Each row is a point on a landscape with many valleys, with its height.
From any point a ball takes the steepest step (drop divided by distance) to one of its 2 nearest points. It stops when none of these is lower. Distance is the straight distance between rows; heights are no part of it.
z410 (h 444): [  8   4 -14   6  14  13   2  13   3 -13  -2   8  11   2 -16   8  -8  14
   7   8]
z423 (h 475): [  0  -1 -19   5  11  15   4   8  -1 -23  -1   6  10   7 -15   0 -20  12
  15  -3]
z910 (h 380): [  3   1  16 -12   3   3   0 -17 -14  14 -11   0   7   7  -3   6  -2 -24
  -3  21]
z749 (h 607): [ 12   8   9 -17   1  21 -10  -9 -15   8 -10  -9  13 -17  16  29  15   0
  -5   7]
z456 (h 558): [ -9   4 -16   7 -16 -20  -5  14   5  -7   8   6  -7   5  -7 -11  -3  11
  -2  -8]
z251 (h 357): [ 10  10  11   4   9  13   0   7   0 -10 -10  -4  21 -11  -9  14   7  17
  -5   4]
z536 (h 192): [ -1  -2   8   5   7  -2   2  -1   6  12 -14   2  10   1  -9   3   0  -7
 -18  26]
z447 (h 660): [-11 -12  -1  10 -10 -16  12  -1  20  -3  10 -11 -13  -4  -9  -3   5  17
 -13  -9]
z276 (h 443): [-23  -8   6   1 -15   8  14 -15  13  -5 -13 -10 -14 -10  -3   0 -12   4
 -11   1]
z986 (h 761): [  9  -8 -13 -16   7 -21  -9  -2 -20  11  15   9 -10  18   0  -6  -9 -18
  -2  10]
z439 (h 471): [ -3 -11  -6   1  11 -11   6  -5  17   8  -5  -1   3  -4  -6  -4  -2  11
 -19  13]
z344 (h 110): [ -5  16  12  13 -16 -19  -7   9   6  -2   9  -2   5   4  -2  -1  23   0
   4 -16]
z778 (h 109): [  5   4  -3   3  -1 -29  -6  10   7   7  11   3   2  16  -8  -7   5  -2
 -24  13]
z326 (h 567): [ 18   9  -6   6  15   5   1  12  -7  -3   6   3  16  -3 -14  20  10  14
   9   6]
z669 (h 414): [  8  -6 -20   1  18   4   6   8  -4  -2  -4  10  10  -9 -16   3 -11  19
   1  12]
z989 (h 20): [  6 -10   7 -12  15 -23   7 -18  -4  13   7  -7   5  11  -8  -3   1  -9
 -15  14]
z561 (h 58): [  4  -2 -10  -8   9 -15  -1  -8 -11   3  13   8   6  -5   1 -15   3  -5
   5  -9]
z329 (h 385): [ 12   0  10  -4   9   4   4  -3   5  -3   6 -14   1  -6  16   3  15   8
   1 -13]
z449 (h 739): [  0 -14  -7 -16  10 -15  -5 -10 -27   5   5   9  -4  11  -2 -12 -15 -20
  -4  10]
z249 (h 50): [ -2   2   0  -5  -7 -29  -4 -10   3   1  19  -5  -5  10   8 -14   6 -13
  -3 -16]
z413 (h 348): [ -1   3   1   9   3  10   3   7  11  -9 -14   1   4  -8  -7   5  -7  14
  -3   7]
z957 (h 272): [ 4  5 -1 -9  2 11 -1 -5 -7 10 -3  8 -2  1  8 -5 -3 -9 10  2]
z340 (h 801): [ 14  -9  -6  -7  12 -16   0   2   7  24  15  -1 -12  19  -2   6   5  -2
 -12  21]
z890 (h 632): [  8 -10  15 -18  12  -1   5 -27  -8   8   5 -14  13 -12  17   9   9  -9
 -13   4]
z925 (h 268): [ -8   5  12  -1 -12 -16  -6  -3   4   3   0  -5  -8  17  -5 -10  -2 -21
  -9   4]
z593 (h 251): [ -8   3  -5  10  -1  12  -9  17 -16 -12 -20  18   7  -6 -12  -8 -12   0
  10   3]
z525 (h 708): [ -2   2  23   7  -8  19  -3   6  12  10 -21  -4  -9   4   9   4   4 -11
  -8  13]
z330 (h 513): [ -1   0 -21   6   6   7  -4  15 -12 -17  -5  14  -4   5 -13  -7 -17  12
  15  -1]
z845 (h 484): [ -3 -13  -2 -11   9   2   3  -8 -17  17 -14   6   1   5  -5   9 -13 -12
  -4  38]
z336 (h 209): [ -1  16   1  14 -12   3 -13  26   5   3  -7  16 -10   9  -4  -3   1  -6
   9   1]
z899 (h 310): [-19   5  -4  11 -13   6  -2  10  -5 -18 -12   9   2  -7 -14  -4 -13   1
   5  -4]
z826 (h 731): [ -4   4  13   9  -9   8  -9  11  11  11 -14   6 -11  10  -1   0  -2 -17
  -4  13]
z383 (h 551): [ 14   2 -20  -1  15  10  -1   6 -18  -4   6   8  17  -6 -14  17   6  12
  13  13]
z146 (h 26): [  1  -4  -8  -5   6 -26  -2 -10   4   1  21  -1   4  -3   1 -15   9  -3
  -3 -15]
z546 (h 169): [  1  14   3   9 -11  -8 -13  19   3  10   2  11   1  10  -6  -8   9 -13
  -3   3]
z331 (h 825): [ -4   3   2  -3  -8 -26  -8   2 -11   0   4   7   0  19  -5 -15  -7 -17
 -14   7]
z837 (h 775): [-13   3   2   4  -8 -10 -15  11 -12   3 -15  15  -6  11  -8 -10 -13 -20
 -13  15]
z964 (h 610): [  2   9  10  -6   3   4   3 -10   4 -25   9 -18  12 -10  11   6   5   6
  10 -28]
z505 (h 644): [  7  -8   5  -6   6  -8   4  -8  10  15   7  -4 -10  15   6  -4   5  -7
  -5   5]
z919 (h 554): [ -1   2 -21   3  -1  -2 -11  17 -13 -12   1  16 -12  10  -5 -14 -12   7
  19  -9]
z365 (h 439): [ 12  -6   1  -3   6  13   5   2   9  19  -5   4 -12   7   8   6  -2   2
   0  20]
z384 (h 635): [  5  10  11 -15  -1  29  -5 -14 -13  11 -11   3   3  -6  17  12   0  -8
   2   8]
z266 (h 175): [ -7   7  -9  -1 -13  -9 -15   2 -17  -2   3  14  -9   8  12 -18  -7 -15
  18 -18]
z405 (h 604): [  9   9  13   3   5  -3  -3  -1   1 -15  14 -10  12 -10  19   6   6  -2
  19 -29]
z584 (h 93): [  5  -7 -15   5  12  -7  -7  14   1  20  -1  12   3   4 -13   6  -4   2
 -14  27]
z122 (h 171): [-12   8   8   4 -24   6  -4  -2   0   2  -7   4 -12   8   8 -10  -6 -15
  14  -7]
z19 (h 590): [16  8 -1  8  9 14 -3 16  0  4 -2  9  9 -4 -7 15  8 10  7 12]
z861 (h 133): [ -5   1  -8   1  -6 -35  -1   3   6  -3  12   3  -1  13  -5 -14   3  -3
 -22   0]
z813 (h 84): [ -4  -7 -11  -8  -4 -23  -4  -8  -2   2  15   0 -13  15   6 -19  -5 -12
   0  -9]
z488 (h 467): [ -2   7   8  -2 -10  28   3   1   8 -24 -14 -16  -3   5   7   9  -5  15
   4  -8]
z98 (h 264): [-19 -18 -12  -4  -3 -13   5 -14  -3  -7  -7   6  -6   0 -11 -24 -17   2
 -10   1]
z789 (h 17): [ -2  -4   2  14  -9  10  -1  13  23  12  -5   0 -27  12   8   0  -1  -2
   2   5]
z519 (h 440): [  0  -8   8  -7   7  -3  12 -14  10  -9  -5 -18  10 -15   5  -1  10  22
 -18  -1]
z90 (h 582): [ 13   6 -13  -1  11  -7   0   2  -4 -13  21   2   5   1  -3  -3   2   7
  24 -21]
z792 (h 576): [  7   3   3  -6  13  -9   2 -10 -10   5  11   2  23 -18  -2   4  15  -4
  -2  -2]
z550 (h 633): [  9  -6 -16 -10  12  14   6  -5  -1   2   4   4  -3  -1   2  -1 -11  14
   8   3]
z460 (h 711): [-24  -1   5  19 -20 -15   5   4  14   4  -1  -3 -15   0 -10   3   0  -3
 -19  -3]
z96 (h 95): [  5  15   4   6  -2 -21 -11   5   0   1  16   4  12   0   7  -5  17  -5
   9 -21]
z873 (h 399): [-19 -12  -2   1 -10   7   8 -12  17  -1 -12  -2 -18   1  -3  -8 -18  -5
  -9   8]
z62 (h 531): [  1   1 -14   6   0  -9  -3  12   9  -4   4   8  -3   2 -11  -7  -3  12
   3  -2]
z750 (h 92): [-14  -2 -11  -2 -16  -2  -4   1  -2  -4  -2  11 -14   8   0 -17 -11  -3
  11  -7]
z823 (h 82): [  7  -5 -15 -19  16   4   5 -19 -19  -4   9   0  12 -20   3   7  -4   4
   5   0]
z731 (h 750): [ 11  -6  26  -4   6   5   4  -3  -2  14   0 -21   0   1  24   3  18 -14
  -9  -1]
z566 (h 220): [ -5   7   5  -2 -11  14  -3  -2  -1   0 -13   9  -4  -2   6 -11  -5  -7
  12  -1]
z417 (h 314): [  7  -1  -6 -14   6  12   1 -12  -2   6   6   5 -11  -1  17  -4  -8  -9
  17  -9]
z959 (h 625): [14 -8  5 -4  8  4  3 -6  2 17  8 -7 -4  3 13  7 14 -5 -1  5]
z979 (h 211): [ -6   6   6   3 -14  -1   3  -5   5  -4   1  -2  -9   3  10  -9   5  -3
  16 -16]
z415 (h 360): [  0   8 -10   2   5 -23  -4   3 -11  -9  10   5  18 -11 -15 -12  12   4
   3 -13]
z641 (h 503): [  3   9 -13   4  12  11  -1  11  -9 -22   7   8  19  12 -11   3  -6   7
  19  -9]
z196 (h 232): [ 3 -1  8  5  5  4  1  2 11 10 -6  3  4  0 -3  1  8  4 -8 10]
z824 (h 266): [  4   7  -7   9  -3   6 -11  21   4  12 -11  18  -8   7  -9  -1  -7  -5
   0  13]
z168 (h 244): [ -9   4   6   3 -10 -10  -3  -4   4   3   3   2  -3   7   0 -12   5 -11
   1  -5]
z880 (h 208): [ -8  -4  11  14 -14  13  16   9  13 -17  -2 -24 -14  -2   3  10   3  19
  -3 -13]
z962 (h 454): [ -2 -15   2   1  12 -11  16 -12  18   0  -3 -11  11  -8  -3  -4   5  20
 -22   9]
z697 (h 320): [  2   4  -5   6  -4  -9 -12  16   8  14  -2  13 -14  16  -2  -3  -7 -10
 -11  15]
z726 (h 665): [  3  -6 -14  -3   1  10   2  -1   8   4  -2   6 -12   2  -1  -9 -13   7
   8   5]
z42 (h 381): [ 15  10   8  -6   7  23  -3   4  -4  -2 -13  -7  14  -9   4  22   6  16
  -5   6]
z636 (h 562): [  6  -2  -6  -1   9  -9  -1  -4 -12  13   6   6  19  -7  -8   2  11   0
  -7  13]
z25 (h 636): [-29  -8 -11   9 -25  -9  11  -3   6   0   1   2 -21   2 -13  -6 -15  -4
 -14  -9]
z292 (h 80): [  9   7   7  -1   1 -25  -9   1  -3  12  20   3   9   0   6  -3  19 -20
  -1 -15]
z663 (h 674): [  7 -11 -21 -15   6  12  -2  -7 -19   9   1  14 -11   0   5  -5 -15  -5
  14   9]
z88 (h 524): [  8  11 -14   0  12   4  -7  14 -22 -13   4  17  16  -1 -14   1  -2   6
  21  -5]
z932 (h 413): [ -2  -3  -9 -10  11  14   1  -6 -11   3 -19  10  16 -14  -4   3 -13  10
  -7  22]
z491 (h 618): [ 12   4  10 -14   2  16  -5 -14 -14  11  -1  -4   7 -11  18  22  10 -15
  -2  11]
z499 (h 132): [  6   8 -11  -5  -1  -8 -11   4 -12   1  11  16  -4   1   9  -9  -7 -12
  21 -16]
z492 (h 518): [  2  -8  -4  -2   6  -4  -1   0 -19  19  -7   9  12   1 -12  15   0 -10
 -10  35]
z368 (h 489): [-12   4   3   9 -13  19  11   3   6 -26  -3 -15  -5   6  -2  16 -11  14
  10 -13]
z226 (h 275): [-15   7  -2  22  -5  -4  -3  15   7 -13 -11   2   6 -13 -20   6  -1   4
  -9   2]
z991 (h 172): [-10   2  -8   8 -22 -12   3   5  13   3  12   0 -27  11   1  -7  -2   7
   7 -15]
z80 (h 511): [ -8  -4 -10  -9  -2  13  11 -14  11 -26   0 -14  -3  -2   2   0 -12  20
   5 -10]
z526 (h 283): [-20  -5  -3  15 -17   8  19   1  12 -10  -1  -4 -20  -5 -10  12 -16  12
   2 -14]
z117 (h 634): [ -9  -8  14   1  -8  -5  18  -7   9 -13   9 -21  -6  -8   7  -1  15  17
  -3 -19]
z552 (h 447): [-15  -3  -1  -9  -4   2   8 -19   1 -14  -7  -6  11 -12  -3 -15  -3  10
  -5  -7]
z743 (h 343): [-21 -11 -17   5  -6  -4   1  -2  -7 -15  -6   8  -4  -6 -12 -16 -16  11
  -1  -5]
z93 (h 202): [-11 -17 -11  -7  10 -16   6 -13  -1   4  -7   2   3   4  -9 -16 -16   0
 -17  13]
z951 (h 160): [-19 -13  -2  -1   7 -10   5 -10   2   2 -19   1   9  -4 -12 -11 -18  -5
 -22  19]
z902 (h 389): [ 10  -5  -4   1   6   4  -3   6   6  25  -4   6 -13  17  -1   6  -5 -10
  -6  26]
z746 (h 298): [-11  -6   7  -8  -8  -9   1 -12  -2   2  -8  -3  -8  16  -4 -16 -10 -17
  -5   7]
z151 (h 69): [ -9  -8  -5  19  -4   5   1  15  29   2  -7  -2 -30  -1   1   5  -9   3
  -4   6]
z440 (h 442): [ -8   4   5 -13  -2   7   3 -20  -1 -15 -16  -8  20 -18   0  -3  -1  14
 -13  -2]
z245 (h 151): [ -3  -6 -20  -7  -1  -9   1  -8  -5  -2   9   5 -17   7   5 -22 -11  -2
   9 -11]
z288 (h 143): [  6   0 -13   4   4  -9 -11  19 -12   9   2  19   9   2 -15  -2  -3   4
  -7  15]
z968 (h 45): [ -3 -10   8  -4   6 -26   5 -16   9   6   2 -10   2  11 -11 -11  -1  -5
 -22  11]
z421 (h 583): [ 11   2  11 -11  11  -5  -2  -9  -8   6  14  -7  25 -26  11  15  19  -4
  -3 -10]
z275 (h 584): [  2  10   2 -18   3  12  -2 -18  -8 -14  -2  -3  13 -16  14  -1  -4  -3
  11 -18]
z128 (h 372): [  9  -6   5 -10  10  -2   5 -15   6   0  13  -9  -1 -11  16  -2   7  -3
   5 -15]
z154 (h 446): [ -5 -10 -10  -9   7  13   0  -5 -20  12 -19  12   7  -6  -7   7 -12  -2
  -7  30]
z2 (h 193): [-17   1   3  17   2  -1  -3   7  15   4 -21   4  -4  -8 -11   2  -7 -10
 -17  16]
z648 (h 407): [ -4   5 -18  -2  -7 -28  -8   6 -12  -5  14  13  -2   8   1 -21   1   1
  -8  -8]
z496 (h 315): [  0   7   0  16   4  13   1  17  16 -14  -3  -3  -4   2 -12   8  -2  13
   5  -1]
z396 (h 534): [11  8  1  5 -1 23 -6 16 -1 11 -8 13 -6  7  2  9 -3 -3 19  7]
z14 (h 603): [ 12 -10  -5  -7   8  -2  -2  -5  -7  21   9  -1  -3   6   4  15  13 -10
   1  22]
z501 (h 125): [ -9  -9 -11  10 -14   0   2  10  22  -1   3  -2 -30   9  -1  -1  -9   9
   5  -7]
z26 (h 305): [  4   8  18   6   0  12  -5   7  -1  17 -14   7  10   0  -3  11  11 -10
  -8  20]
z325 (h 541): [ -4  -3 -11  -7  -1   1  12 -17   5 -19   7  -8  -5  -5   1 -11  -8   9
  13 -16]
z911 (h 688): [ -3 -11  -5  -5  -4  11   7  -6  15   1  -2   0 -20   6  10  -8  -7   5
   5  -1]
z543 (h 587): [ 13   3   8 -10   5   5  -9  -5 -14   4  15   1  23 -26  11  23  11 -10
   8  -7]
z244 (h 596): [ 16  -4 -13  -4  22  -2   6  -6   3 -10  26  -2   7  -7   6   6  -2  10
  19 -20]
z16 (h 253): [ 16   4  13  10   2  14   2  25   9  -2   1 -14 -11   9  18   5  12   9
  17 -12]
z227 (h 598): [  7   6 -15  -1   0   3 -10  15  -8   5   2  18 -11  10  -1  -9 -10   0
  12   1]
z708 (h 592): [  9   9   3 -19   8  23  -6 -16 -10 -10  -3  -7  10 -12  11  13  -3   3
   5 -13]
z176 (h 609): [ 18  -3 -14  -8  20   8   7  -5   1  -5  15  -3   0   0   2   7  -2  14
  13  -6]
z37 (h 734): [ -5  -7  18   5  -7 -15   4  -6  11   5   4 -14  -1   6   4  -6  15  -3
 -13  -4]
z666 (h 379): [ -6  10 -10   1  -3 -28  -9   5 -11  -8  16   8   8  -3  -4 -16   8   0
   2 -18]
z791 (h 752): [-12   5  12   8 -11  -2 -14   9   3   8 -18   8  -3  10  -8  -6 -11 -25
 -10  14]
z324 (h 595): [  9  16   0   3   5  -6  -5   6  -2 -13  17   1  10   0   7   2   3  -4
  25 -28]
z183 (h 499): [ -4  -8 -16   6   8  -7   3   4  12   2  -1   7  -3  -3 -13  -8  -9  14
  -9   9]
z106 (h 709): [ -2 -13 -16 -12   8   1  -3  -8 -20  10  -4  12  -6   7   0 -12 -14  -8
   2  13]
z185 (h 46): [  7  -2   4  -9   8 -21  -3 -11  -8   9  10  -2   9   6  -3  -6   8 -16
 -10   2]
z832 (h 401): [  4   0  13  -1   0  13   5   1   9  -9  -8 -12   4  -4   8   2   8  14
  -4  -5]
z267 (h 116): [-22 -12  -1   9  -1 -17   6  -3  12  -2 -12  -2   1  -5 -18  -6 -11  -4
 -26  12]
z990 (h 158): [-11  -4  13  13   3  -8   2   0  19   5 -17  -6   1   0  -7   4  -1  -6
 -25  18]
z664 (h 138): [  9  10   0   7  -5  -5 -10  13   8  10   7   7  -7  12   3  -3  13   2
   4  -1]
z884 (h 99): [  9 -12 -19 -17  12  -2  -2 -12 -26   2  15   9   7 -19   4   2  -5  -9
  11  -2]
z928 (h 236): [-14   7   2  21   4   6  -3  14  17  -7 -22   1  -5 -15 -14  12  -4  -1
 -10   9]
z632 (h 345): [-22 -12   0  -2 -13   0   5 -15   0  -2 -13   1 -12   8  -4 -17 -19 -15
  -4   6]
z734 (h 66): [ 12   2  10  -6   9 -21  -5  -9  -8  18  21  -2   9   1   3   6  15 -24
  -4  -4]
z872 (h 306): [ -6  13   9  16  -7  -2   0  12   7 -16  -6   0  17  -9 -17   2   9  12
   2  -6]
z312 (h 724): [-14  -4  13  15 -13 -11   2   8  18   4  -2  -7  -6   1  -2   1  12   1
 -15   1]
z61 (h 686): [  8  -1  20  -2  -1  19  -1   1   6  15 -12  -4 -11   9  18   2   6 -12
   0   9]
z972 (h 561): [  6   8 -17   6   3   0  -1  13   3 -14  14   6  -3  15  -1  -1  -3   9
  28 -18]
z903 (h 262): [  6   5  22   9  -1  -2  -5   8   8  12  -7   0   5   5  -2   3  17  -2
 -11  10]
z623 (h 453): [  5   8  14   0  -4  31  -2  10   4 -18 -18 -21   3   3  12  15  -2  14
  -7  -4]
z952 (h 600): [ 15   9   1 -19   6  23 -13 -11 -16  -1  -3 -11  10 -19  11  30   4   4
   3  -2]
z819 (h 485): [ 11   0   5   6   5  24  -1  10  10   8 -11   4 -12   5   8   8  -4   7
   6  11]
z598 (h 341): [  4   3  -5   4   6 -15   6  -3   1 -10   8   1  20 -11 -13  -4  10  15
  -1  -8]
z659 (h 200): [ -4   8   1  11 -20 -14   2   6  10  -1  16  -6 -18  10   6   0   9   7
  13 -25]
z912 (h 664): [  2 -15   5  -2   3   5   8  -8  17   8   0 -10 -18  11  13  -6   2   4
  -4   0]
z170 (h 324): [  1  11  11   4   4  -5   3   0   3 -16   2  -5  26 -10 -10   1  15  13
   1 -12]
z306 (h 685): [-28  -5   0  17 -17  -4   9  -1   9  -2  -6   0 -16 -11 -18   6 -10   0
 -15  -6]
z514 (h 195): [ -3   8  -5   9  -2  -1  -8  22  -9  -2 -10  17  10   0 -14  -8  -1   1
  -1   4]
z241 (h 352): [  3  -5   4   7   2  -8  -6   7  14  17  -3   2  -7  17  -7   1  -3  -8
 -14  20]
z810 (h 543): [  5   0  -2  -1   5 -14  -8   3 -18  16   0   9  15   2 -17   5   8  -8
 -13  23]
z399 (h 422): [ -4  -4  15 -16   4  -5   6 -28  -9   1  -4  -8   5   4   2 -12  -5 -25
  -4   3]
z551 (h 479): [-13  -9  -2   0  -6  11  14 -12  17 -16 -10 -11  -8 -10  -1  -1 -10  18
  -5  -3]
z310 (h 646): [ -5  -5   3   3  -6  -4   9  -5  16  -7   7 -10 -10  -3   2  -5   8  17
  -2 -12]
z868 (h 94): [  5  -1 -13 -10  10  -2  -6  -1 -21   0  13  13   2  -7   4  -7  -6  -4
  16  -9]
z18 (h 234): [-14 -11   4  13 -10  14  20   3  16 -18  -1 -19 -21  -3  -5  17 -11  21
  -2 -12]
z208 (h 783): [ 12  -4 -14 -10   6 -16  -6   1  -7  19  16   6 -10  15  -2   1   0 -10
  -6  15]
z569 (h 429): [ -3  -3  14 -13   1   8   6 -21   4  -4 -15 -18  15 -13  10   2   8  16
 -19  -2]
z193 (h 111): [ 10   9   0   6  -6   0  -8  13   9   6   8   4 -17  14  13  -1   8   0
  19 -11]
z624 (h 406): [ 12  13   8  -3   3  26  -3   3  -5  -1 -10   1   8  -4   6  11   2   8
   9   1]
z235 (h 54): [  4  -3 -12 -16  14  11  10 -19  -7  -8  -3  -2  11 -16   1   1  -8  19
  -1   0]
z848 (h 434): [ 12  13  19  -4  -4  33  -8   9   5  -2 -17  -9  -3  -1  15  13   1   7
   4   0]
z915 (h 741): [  5  -9  27  -1   2  -8   6  -6   9   6   2 -22   0   8  13  -2  16 -11
 -12  -3]
z883 (h 404): [  2   3  19 -17   2  10   2 -25  -8   9  -9  -5   5   5  11  -2  -3 -23
  -4   6]
z859 (h 159): [-10   1  -3   6 -19 -29   4  -3  12   1  15  -8  -9  17  -2  -7   9  -2
 -16  -8]
z722 (h 382): [ -1  -4  -8  -2  10  10   4   2   2  -2 -15   8   9 -11  -9  -1 -11  13
  -4  10]
z182 (h 591): [-21  -4 -13   7 -20 -18   3   0   3  -4   7   2 -12   1 -11 -12  -6   3
  -7  -8]
z770 (h 617): [  1  -3   5 -11   6   1  12 -19   6 -22  11 -22   8 -12  12   1   4  18
  -1 -23]
z371 (h 624): [  1  -9   7  -6   3   3  13  -9   8 -19   7 -31  -6  -7  19  -1   9  20
  -1 -21]
z830 (h 510): [-12   9   0  10 -13  17  11   0   3 -27   6 -12   1  16   4  13  -7   7
  22 -23]
z283 (h 773): [ 12  -9  16   6   0  12   9  21   9   2  -9 -24 -12   0  22   0  14  10
  -6   3]
z135 (h 155): [-18   6  12  20 -22   2   6  10   8  -8  -4  -2  -6  -4  -7   7   4   5
   7 -15]
z254 (h 623): [ 17   7   3   0   3  16  -6   7 -10  14  -5  10   6  -4  -1  17  14   2
   7  17]
z53 (h 581): [  6  -6  -7 -10  11  -1   4 -13  -8  16   8   2   5  -7  -2   6   7  -5
  -4  15]
z322 (h 538): [ 14   5 -17  -4  17   3  -6   5 -26  -7  13   8  15 -11  -9   9   2   3
  19  -2]
z188 (h 445): [ -7  -8   5 -10   6  -8   4 -19 -17   5  -7   4  11   5  -6 -15  -8 -18
  -9   9]
z971 (h 601): [ 11   7  -8 -10   4  13 -10   0 -21   4  13  11   8 -21  10  15   0 -15
  24  -1]
z156 (h 344): [  5  -6  -5 -17   7  -2  -1 -18  -7  12  17   4  -3  -5  15  -6  -7 -24
  11 -10]
z812 (h 40): [ 16  -2 -11   7  11  -3  -3  16   6  17   1  10  -3   2  -8   8   7  13
  -7  17]
z164 (h 626): [ 10  -4   8 -18   7   2  -3 -23 -16  11   6  -6  18 -20  13  22  11 -14
  -5   8]
z246 (h 233): [  7  -3  10  12  -3   4   3  15  16   2   3 -13 -18   8  12  -1  12  11
   7  -7]
z253 (h 760): [ 12  -5  25   3   2   7   6  14   1  10  -6 -22   0   1  23   0  21  -3
  -9  -3]
z161 (h 402): [-21  -9  -9  -5  -9   0   5 -13 -10 -19 -10   3   1 -13  -6 -19 -14   7
   5  -7]
z136 (h 292): [  5   3   7  24   3  15   2  24  18 -18  -7 -11   2   6  -3  20   0  13
   3   0]
z150 (h 274): [  9   4  13  17   1  16   7  27  13 -15  -2 -18  -2  11   4  12  10  13
   8  -7]
z141 (h 569): [ -4   4  -4 -13   2   1   6 -18  -2 -15   5  -1   3 -15  13 -11  -9  -2
  14 -22]
z75 (h 648): [ 13   9   3  -4   1  11  -8  -1 -18  13  -1   6  18 -13  -2  16  17  -7
   4  14]
z506 (h 68): [  5   4   3   6 -11   4  -6  10  12  17   1   7 -22  22  13  -5   0 -11
   8   0]
z418 (h 185): [-15   1  14  23 -16  11  11  15  13  -7  -2 -12 -17   2  -4  19   0  12
   1 -16]
z960 (h 349): [  5   7  25  -4  -1   9  -4  -5  -8  18 -11   3  12   6   0   6   9 -22
  -7  19]
z945 (h 805): [ -6   0 -10  -1  -5 -16 -14   9 -13   4  -3  15   0  12  -7 -18  -6  -9
 -12   5]
z299 (h 127): [-16  13  10  17 -24 -12  -3   8   6  -3  -1   1   4  -2 -12  -3   9   2
  -1 -11]
z727 (h 217): [  4   1   7  12  -7  -4   5  11  11  -4  10 -16 -19   7  14  -1  13  10
  16 -22]
z978 (h 593): [ 11  -1  -4  -9   1   1  -8  -7 -18   9  15   7  13 -18   8  15   8 -22
  11   1]
z378 (h 75): [-17  -8   8   1  -7 -26   3  -8   2  -5  -7  -8   5   8 -18 -11  -8  -9
 -22  11]
z581 (h 658): [ 12   7  13  -8  -4  29  -4   0  -3  16 -11   2  -4   1  18  11   6 -12
   6   7]
z705 (h 535): [ -2   6 -10   3  -2  11   5   4   2 -24   7  -2  -1  14  -1   1 -10   7
  28 -18]
z483 (h 170): [-20   9  -4   6 -24 -11 -12   6 -15  -4  -4  13 -10   9   1 -15  -7 -10
  13 -15]
z534 (h 637): [ 14  -2 -19  -6   4   9  -4   6 -11  13   7  15  -9   3   1   0  -4  -1
  16   8]
z298 (h 338): [ 10  16   8   0  11   6  -1   1  -7 -12   2  -2  29 -12  -7  11  14   8
   3  -7]
z5 (h 473): [-12  -6   3  -7   2   1  -1 -11 -28  -3 -14   8  19  -7  -4 -16  -4 -10
  -7   4]
z614 (h 359): [ 11  -5   4 -13   7  -6  -3 -13   1   8  22   1   5 -14  20   4   0 -16
   9 -18]
z444 (h 340): [-20   0  -4   9 -16   7  12   2   3 -17  -4   1  -8  -9 -15   1 -15  10
   7 -11]
z178 (h 417): [  7   6  17  -9  -1  15   0 -10  -3  -4 -11 -13  11  -8  15   7  10   6
 -11  -4]
z317 (h 81): [ 10   4  -5   9   5 -18  -4  19  11  12   7   5   3   6  -9   3   9   9
 -14  11]

Two balls start at each pair of points below. Name the first point that both come to, or write none.
z581 / z178 -> z122
z792 / z164 -> none
z444 / z552 -> z989
z188 / z945 -> none

Where does a ball stop that starts at each point below?
z915 -> z569
z791 -> z122
z912 -> z789
z819 -> z789
z136 -> z789
z340 -> z789

Call two points neighbours if one is among the 2 nearest of the other. Go from one point of each pair to the other, from neighbour to neighbour, staying as low as possible. Name the highest point that can't be avoided.
z989 / z146 -> z444
z122 / z235 -> z552
z146 / z235 -> z884
z750 / z235 -> z245
z812 / z146 -> z859
